Each scene shows the same named points in several views. A view is turned or mirrored, shifted and resized as a whole, has a little noise and may leave points out.

Scene 1
View 1
bevu: [-164 -273 -85 133 104 374 -269 -53 87 -99 -116 -90 -108 159]
mif: [-279 -418 87 255 -48 148 -92 -46 -61 -239 -12 38 -118 273]
turo: [6 -197 -115 63 216 446 -381 -28 -131 -106 190 -209 -91 350]
ropu: [-206 -322 -44 180 58 194 -415 8 110 -84 -63 -89 -247 88]
Dav: [-204 -289 17 104 -71 258 -459 30 102 -40 -54 -197 -353 -167]
dazab: [-283 -413 -131 331 217 150 -112 -60 66 -253 -145 136 47 599]
Zib: [-191 -276 51 67 -112 317 -450 15 57 -34 -30 -246 -374 -231]
Pusu: [-146 -311 -43 173 136 288 -253 -56 -73 -189 72 -72 -75 351]
doran: [-115 -241 -43 97 92 413 -230 -60 -6 -102 -18 -127 -76 189]
gumo: [-137 -338 -62 214 165 194 -389 -5 -77 -216 154 -69 -130 461]
rofu: [-110 -283 61 137 19 295 -290 -12 -149 -179 196 -140 -178 242]
bezus: [-108 -267 179 101 -108 252 -345 -20 -264 -172 325 -236 -313 46]
Gutu: [-246 -381 60 249 -3 189 -94 -69 -92 -252 3 25 -78 349]
lak: [-213 -285 31 112 -30 330 -169 -48 4 -138 -72 -102 -139 47]
girus: [-167 -266 47 100 -37 337 -274 -37 -23 -91 -12 -163 -218 -24]
Pagar: [-62 -232 -16 85 110 427 -252 -60 -127 -133 101 -178 -108 232]
View 2
Pagar: [40 198 -56 96 102 10 -71 -219 -348 -161 -50 126 -198 46]
bevu: [-14 210 -52 28 73 -33 -132 -147 -77 -128 -192 85 -287 108]
rofu: [49 162 -81 144 80 93 -14 -155 -212 -161 -76 173 -23 22]
bezus: [113 137 14 336 137 320 174 -161 -175 -169 -104 122 66 45]
Gutu: [-31 121 -105 -48 47 -140 -116 -214 -41 -216 -374 161 -176 -67]
gumo: [-30 197 -224 -33 71 -93 -188 -97 -169 -77 120 163 -132 98]
lak: [42 183 50 110 102 23 -64 -248 -181 -182 -373 71 -284 36]
ropu: [16 214 20 90 107 72 -111 -110 23 -57 -238 40 -329 171]
turo: [20 215 -175 67 106 -7 -137 -161 -422 -95 146 150 -147 74]
dazab: [-129 137 -269 -278 -3 -396 -288 -163 70 -217 -266 237 -169 -92]
mif: [-23 101 -96 -5 36 -81 -45 -192 52 -261 -367 179 -52 -79]
girus: [77 181 75 216 128 156 -13 -206 -193 -156 -313 41 -261 100]
Dav: [82 233 182 277 180 277 13 -126 -12 -54 -320 -63 -396 266]
doran: [16 194 -41 44 95 -47 -120 -241 -295 -165 -207 109 -281 46]
View 3
gumo: [5 -191 -38 50 66 45 -51 -33 -177 -115 -70 -45 45 -64]
Gutu: [-36 -120 44 -37 36 191 37 134 -192 -202 -174 -58 97 -76]
mif: [-40 -105 28 -46 4 228 29 171 -210 -247 -200 -39 82 -59]
Dav: [-19 142 -244 68 -105 214 -97 84 -29 -261 -141 178 -150 77]
doran: [-42 164 -59 17 94 196 20 -63 -101 -153 -15 6 134 -39]
ropu: [-53 35 -177 86 -23 166 -92 24 -117 -252 -133 47 -42 39]
Zib: [7 165 -227 58 -134 231 -60 114 13 -217 -123 216 -158 66]
Pusu: [-11 -71 2 15 66 132 23 -10 -150 -126 -67 -30 80 -68]
bezus: [100 -111 14 -12 -141 141 38 142 -21 -48 -107 212 -157 -26]
turo: [32 -84 -41 76 61 38 -35 -130 -125 -34 9 21 38 -51]
dazab: [-108 -121 11 14 183 162 -19 3 -312 -274 -174 -248 249 -95]
Pagar: [29 37 0 -3 31 143 36 -21 -76 -62 -23 80 43 -47]
lak: [-32 123 -57 -11 4 266 21 87 -93 -198 -121 79 41 -12]
bevu: [-62 23 -101 45 35 162 -36 2 -136 -203 -100 -4 42 -6]
girus: [3 101 -90 11 -48 223 7 82 -53 -165 -98 141 -38 11]
View 4
mif: [126 58 -87 -64 84 35 -179 -102 261 -125 -41 -184 259 45]
gumo: [281 189 -109 -33 143 224 -91 27 154 117 32 -34 274 140]
girus: [51 81 -180 52 201 -68 -132 161 138 29 -258 -85 88 -46]
turo: [314 261 -245 -41 165 193 7 210 175 184 -81 7 69 125]
Gutu: [167 123 -110 -86 80 73 -168 -76 300 -113 -38 -174 242 58]
Pusu: [231 200 -166 -76 119 128 -105 73 254 23 -65 -92 183 120]
Dav: [-92 -50 -57 213 322 -88 -198 194 -71 143 -280 29 187 -115]
bevu: [102 167 -107 -21 188 70 -194 150 179 -24 -124 -44 229 79]
rofu: [250 109 -182 3 155 92 -25 32 166 131 -92 -108 107 2]
Zib: [-61 -3 -124 163 303 -115 -166 230 -5 118 -340 -8 97 -126]

Which points are out of place in each view (at most two, in the order of its rows)? Write none if all are in place.
view 1 => bevu
view 2 => Gutu, gumo
view 3 => doran, turo
view 4 => Dav
